Points on a hilly landscape, in no order, each with its height.
From any point a ball rolls to the lowest of the 3 points nearest to it. It stops when none of these is lower. Distance is the straight distance between rows; heights are no part of it.
Q51: [133 126 105 132 122 151 155 153 119 138  87  81 155 143 158 118  72 151
 165 134 200 129 135 155]  height 2.66
Q424: [118 123 137 139 123 135 158 138 128  88  87 116 144 111 126 104 108 135
 145 123 178 114 161 151]  height 4.21
Q374: [144 130  95 129 124 134 166 129 104 107  93  96 134 123 141 113 115 128
 130 123 179 126 115 161]  height 4.06
Q26: [125 151 101 140 172 118 182 139  81 146 111  64 132 152 237 139 123 152
 103 150 155 114  98 126]  height 5.84
Q834: [125 120 140 130 101 100  96 120 149 134 158 161 149 138  87 138 159 135
 119 137  84 129 136 125]  height 3.94
Q416: [101 111 147 147 157 153 155 115 185 113  87 124 108 128 112 106  94  95
 196 123 149  97 177  93]  height 2.07
Q636: [131 123 157 128  95 100  95 135 130 128 171 159 139 137  84 148 156 163
 119 148  84 147 126 142]  height 4.29
Q686: [126 112 156 122  74 174 112 113 168 192 157 130 102 140  71 139 191  90
 142 122  57 139 176 128]  height 3.27
Q275: [160 138 128 112 161 127 138 132  91 134 131 108 128 117 163 131 164 112
  81 120 147 155  71 146]  height 3.91
Q516: [125 153  92 157 176 109 158 144  85 135 109  63 151 152 252 129 116 178
 108 160 156 110 104 134]  height 6.39
Q383: [119 118 123 124 131 138 169 125 131  91  90 133 137 111 115 121 109 137
 140 114 166 108 157 159]  height 4.36
Q718: [121 132 118 140 130 149 165 149 137 131  92  74 156 158 141 110  70 146
 179 134 188 131 154 153]  height 3.95
Q906: [139 135 164 126  78  92 104 148 126 125 167 142 136 141 103 136 147 165
 120 145  77 169 135 148]  height 3.93
Q252: [152 136  99 127 137 145 169 133 106 121  96  75 141 129 180 128 120 125
 109 117 168 130 101 144]  height 2.85
Q633: [136 143 142  89 171 100 105 140  91 120 164 136 116 107 205 160 159 150
  76 124 116 206  49 129]  height 5.11
Q406: [116 107 154 128  86 108  87 116 159 175 161 131 113 154  88 138 180 125
 149 134  51 152 159 122]  height 3.14
Q491: [154 126 137 102 110 103  76 145 103 142 176 126 112 132 169 171 143 131
  85 105 108 206  81 140]  height 3.96
Q220: [142 136 160 119  86 107  89 146 103 133 173 131 126 139 106 150 137 153
 111 129  87 191 116 155]  height 3.36
Q12: [131 123 125 127 114 120 126 109 131  88 121 178 143 101  95 114 131 133
 130 133 128 103 141 132]  height 4.84
Q67: [149 136 148 107 114 112  86 134  93 139 169 129 126 127 149 164 132 127
  76 117 124 201  64 149]  height 3.60
Q269: [129 123 128 129 124 106 118 141 129 105 143 165 151 120  99 122 132 149
 104 134 114 117 128 121]  height 4.51
Q285: [119 118 132 148 143 135 173 151 147 116 100  87 140 131 135 117  81 136
 178 128 171 130 168 135]  height 3.18
Q351: [140 143 141 106  95 102  71 150  82 152 177 132 105 133 177 173 148 136
  91 104  97 204  86 152]  height 3.75
Q865: [150 150  96 140 168 113 158 137  91 120 117  85 127 126 183 123 158 113
  99 123 142 143  70 132]  height 4.16
Q724: [103 129 137 141 152 168 131 108 171 122 106 140  94 116 103  96  86  86
 179 111 142 107 175  87]  height 1.38
Q436: [153 130 177 129  73  94  84 158 115 139 167 133 131 138 109 164 158 170
 115 121  81 181 135 160]  height 2.13
Q918: [144 139 137 108 136 122 131 149 100 128 157 132 138 122 121 139 133 128
  70 123 143 168  62 134]  height 1.60
Q171: [147 141 145 123 106 106 105 143 115 118 154 158 152 124  94 136 129 152
 105 136 108 149 106 144]  height 3.50
Q530: [113 129 132 111 115 176  98  97 164 139 119 162  97 101  88 121  92  83
 158 117 131  79 171  89]  height 3.56
Q576: [ 94 114 145 175 149 129 173 146 160 108  99  94 162 141 138 100  78 134
 201 152 170 119 167 126]  height 1.89
Q699: [133 119 132 141  96 113  92 120 151 158 171 145 115 146  83 139 165 117
 135 138  60 115 150 111]  height 3.34
Q45: [116 111 107 133  90 125  82 103 149 165 145 176 125 120  73 138 151 108
 126 134  99  80 148 107]  height 3.49
Q646: [148 137 142 115  74  94  74 142 105 140 172 132 123 120 145 157 143 154
 111 117  88 199 102 160]  height 3.55
Q27: [136 129 126 127 128 136 169 126 103 111 101 133 140 115 122 114 116 135
 126 116 175 119 113 153]  height 3.98
Q811: [147 139 132 111 163 109 116 121  99 121 153 108 113 108 172 151 141 125
  77 113 131 181  53 131]  height 3.19
Q860: [152 129 129 113 117 110 114 134 113 105 159 146 150 122  86 129 132 143
 103 141 131 133 106 138]  height 3.57
Q539: [114 117 132 133 133 138 175 119 137  93  88 138 130 108 116 114 108 145
 147 123 154 111 156 147]  height 4.48
Q309: [124 118 132 121 119 118  89  96 152 140 133 176 130 125  87 115 149 127
 120 132  96  84 156 102]  height 3.59
Q897: [131 144 133 139 198 122 166 134  91 124 143  91 122 124 202 139 165 131
  78 135 131 162  70 135]  height 4.56
Q487: [153 145 124 121 173 126 156 135  99 120 127  98 106 127 185 133 160 132
  76 131 151 164  71 134]  height 3.76
Q513: [119 118 122 135  94 114  80 121 146 148 148 166 126 141  82 140 156 116
 132 134  70 102 152 116]  height 3.32
Q956: [126 129 145 140  66 179 115 127 158 204 152 138 117 140  75 130 180  84
 137 132  67 123 173 127]  height 3.53
Q167: [135 147  83 119 149 129 147 148  99 140  82  74 152 152 194 134  73 152
 141 136 176 117 127 129]  height 2.23
Q36: [132 143 136  91 138  92  81 140  86 143 177 135 107 126 207 177 155 136
  77  96 104 205  66 137]  height 4.47
Q680: [104 106 125 124 116 139  97  89 165 131 114 173  97 113 100 130 131 103
 139 115 122  87 165  92]  height 3.29
Q365: [112 124 147 155 161 168 144 121 189 113 102 118 122 140 102  87  82  89
 203 119 147 108 181  86]  height 2.41
Q80: [161 138 140 100 117 118 115 146 109 117 162 144 144 123 110 119 128 150
  93 116 123 164  89 149]  height 3.20
Q263: [112 116 123 109 129 126 134 104 133  91 113 174 136 106  91 112 125 136
 123 118 133 102 144 119]  height 4.27
Q749: [124 150  92 135 167 104 153 142 103 136 113  66 152 170 248 144  92 157
 142 142 158 110 127 117]  height 6.95
Q560: [137 133  84 137 130 140 163 137 103 141  99  71 151 149 195 137 109 141
 133 126 184 121 110 146]  height 2.56
Q121: [105 113 130 114 145 127 150 103 148  91  94 157 120 114 117 111 120 120
 160 119 152  99 163 110]  height 4.25
Q587: [135 136 122 112 122 122 139 121 112  92 126 141 162 116 106 118 125 143
 106 134 145 120 113 162]  height 4.87
Q761: [143 143  89 144 176 123 178 139  85 133 107  76 126 154 221 127 143 136
 105 151 154 118  90 130]  height 5.32
Q24: [102 121 138 107 140 177 113 101 173 129 106 156  94 101  95 110  87  96
 165 105 134  81 171  78]  height 3.54
Q839: [115 126 119 136 108  96 101 127 150 143 155 176 135 136  71 125 143 133
 124 147  85 111 146 108]  height 3.58
Q979: [105 100 128 124 139 129 155 107 140  87  98 158 119 108 107 114 124 135
 138 123 147  93 159 120]  height 4.26
Q758: [116 118 131 138  81 148  82 125 145 189 156 146 117 150  61 135 183  98
 141 133  62 113 167 120]  height 2.21
Q558: [100 130 113 115  85 177  89 106 143 174 143 175 106 115  74 134 118 107
 144 126 118  66 174  98]  height 4.65
Q905: [101 123 148 120 147 172 134  99 180 113  94 142 105 114  85 106  84  89
 179 117 143  92 175  88]  height 2.53
Q226: [158 139 113 134 167 130 158 143 108 126 114  92 138 118 173 129 149 119
  96 128 156 137  67 148]  height 3.69
Q103: [155 129 128 121 117 124 133 148 110  97 148 149 155 116 114 119 130 142
  87 128 139 144 104 155]  height 2.57
Q446: [107 120 151 163 151 194 135 116 191 126 109 110 105 148  97  85  67  65
 202 112 158  89 156  76]  height 3.05
Q855: [120 118 153 145  87 101  89 135 149 153 167 144 131 147  88 139 173 142
 130 140  55 136 147 118]  height 3.38
Q552: [118 127 118 124  98 150  82 115 154 177 142 152 120 139  79 149 145  93
 141 130  83  90 155 111]  height 3.80
Q221: [120 123 132 132 118 100  96 119 133 124 157 160 143 125  84 130 148 142
 103 139  86 112 126 124]  height 4.22
Q54: [ 95 130 142 156 151 170 146 113 180 124  94 116 100 140 106  90  82  79
 204 124 159  91 170  81]  height 2.54
Q100: [114 127 130 142  91 128  90 115 150 175 156 147 121 148  73 135 174 108
 126 139  52 109 146 112]  height 2.84
Q137: [101 117 147 139 161 156 156 102 173 102  89 138 107 122 110 106  95 112
 175 121 148 103 173  98]  height 1.57
Q360: [130 124 122 125 114 114 136 127 113  89 117 167 158 108 105 104 131 145
 110 123 133 127 121 141]  height 5.90
Q528: [123 153  87 145 170 113 159 139  91 143 121  68 150 164 248 153  93 171
 132 155 159 102 113 121]  height 6.80
Q849: [122 125 121 119 137 131 163 136 125  94 113 145 126 104 108 104 123 139
 120 127 154 105 124 148]  height 5.05
Q877: [137 125 138 126 123  95 109 147 128 117 159 161 149 133  90 139 142 155
 107 142 100 131 115 135]  height 3.97
Q757: [107 116 144 130 144 151 131  95 158 110  93 142 103 113 119 106 102 101
 161 113 134  85 173  92]  height 2.55
Q400: [138 149 107 147 182 121 173 133  87 125 112  85 122 140 209 129 155 137
 103 141 146 124  85 133]  height 4.92
Q866: [ 97 113 133 146 161 149 163 119 158 103  87 118 127 116 117 108  93 115
 174 131 155 118 177 115]  height 0.64
Q779: [142 144  87 155 173 124 172 130  97 133 103  75 130 151 218 129 129 138
 110 144 150 120  92 146]  height 5.45
Q639: [144 140 127 108 167 118 129 136  97 125 154 111 110 120 183 151 154 123
  77 123 137 182  59 135]  height 2.50
Q736: [134 136  93 126 140 137 156 154 115 150  94  60 148 139 186 140  71 149
 162 130 186 123 132 135]  height 2.45
Q620: [105 118 121 118 140 136 129 110 140  90  96 166 117 108 106 112 120 132
 138 118 132  92 170 107]  height 3.65
Q505: [159 144 118 113 140 130 134 140  97 113 137 132 137 112 128 123 123 127
  86 132 146 157  75 158]  height 1.49
Q250: [112 107 123 123 121 115 113 109 146 103 117 177 131 106  87 116 133 129
 132 137 116  91 137 114]  height 4.61
Q251: [104 119 126 121 126 148 119  98 160 110  92 160  94 113 107 128 110 103
 160 117 131  82 178  87]  height 3.07
Q69: [121 116 157 133  80 136  91 119 159 186 147 123 101 154  78 129 181  95
 139 142  48 144 171 120]  height 2.83
Q334: [151 136 137 104 103 107  75 138 104 130 172 125 128 129 141 160 126 143
  85 108 109 196  70 131]  height 3.35
Q147: [135 115 168 131  81  94 104 132 153 152 169 128 123 146  86 140 185 132
 144 138  46 153 159 129]  height 3.31
Q270: [159 134 101 114 128 142 168 141  92 114 109 113 140 118 132 114 128 131
 105 124 165 122  95 161]  height 3.92
Q787: [123 123 118 127  76 177  86 137 150 197 158 156 117 140  65 144 167  87
 147 140  81  83 169 118]  height 3.15
Q306: [130 109 167 139  93  95  93 145 125 139 173 138 125 139  98 150 158 155
 127 129  59 175 144 134]  height 3.90
Q370: [101 118 129 122 134 135 113  95 149 112 110 177 106  99 110 110 108 110
 150 114 127  75 161  90]  height 3.30
Q745: [136 116 117 128 133 143 175 137 116 104  95 103 133 120 129 110  99 151
 153 129 181 127 143 161]  height 4.11
Q524: [155 133 112 125 129 131 154 135 102 113 120 135 128 116 117 120 119 130
  97 110 163 130 101 151]  height 3.12
Q191: [157 134 151 112 106 104 101 139 106 132 167 140 130 118 110 142 132 139
  96 124 102 190  78 155]  height 3.28
Q315: [153 145 136 106 149 119 118 136 104 133 156 119 129 109 154 151 144 118
  85 118 131 175  61 147]  height 0.84
Q518: [110 119 122 118 111 112 108 120 129 114 137 182 139 122  90 116 147 137
 101 141 115 110 134 122]  height 4.49
Q129: [108 106 133 135 150 124 167 119 157 101  92 113 129 111 124 106  88 136
 165 117 159 107 166 124]  height 1.63
Q207: [ 94 115 149 169 160 132 154 125 174 107  94 108 135 135 130 104  86 105
 203 141 163 121 158 103]  height 1.24
Q821: [147 133  81 140 150 125 155 136 103 150 100  61 130 157 226 133  92 143
 138 131 172 123 103 138]  height 3.13
Q3: [145 147  99 142 154 136 173 133 100 131 101  75 140 127 181 122 138 111
 107 131 166 128  94 152]  height 3.24

Where does a ball stop that starts at each point below?
Q383 -> Q505
Q269 -> Q103
Q528 -> Q167
Q516 -> Q167
Q779 -> Q167
Q518 -> Q758

Call two points neighbours if one is among the 3 nearest of the other. Go from one point of each pair to the other, from neighbour to neighbour, staying as low as possible. Name the highest point that can't be avoided.
Q724 / Q167 -> Q718
Q724 / Q866 -> Q137
Q315 / Q436 -> Q220
Q315 / Q758 -> Q306
Q315 / Q167 -> Q275
Q505 / Q315 -> Q918
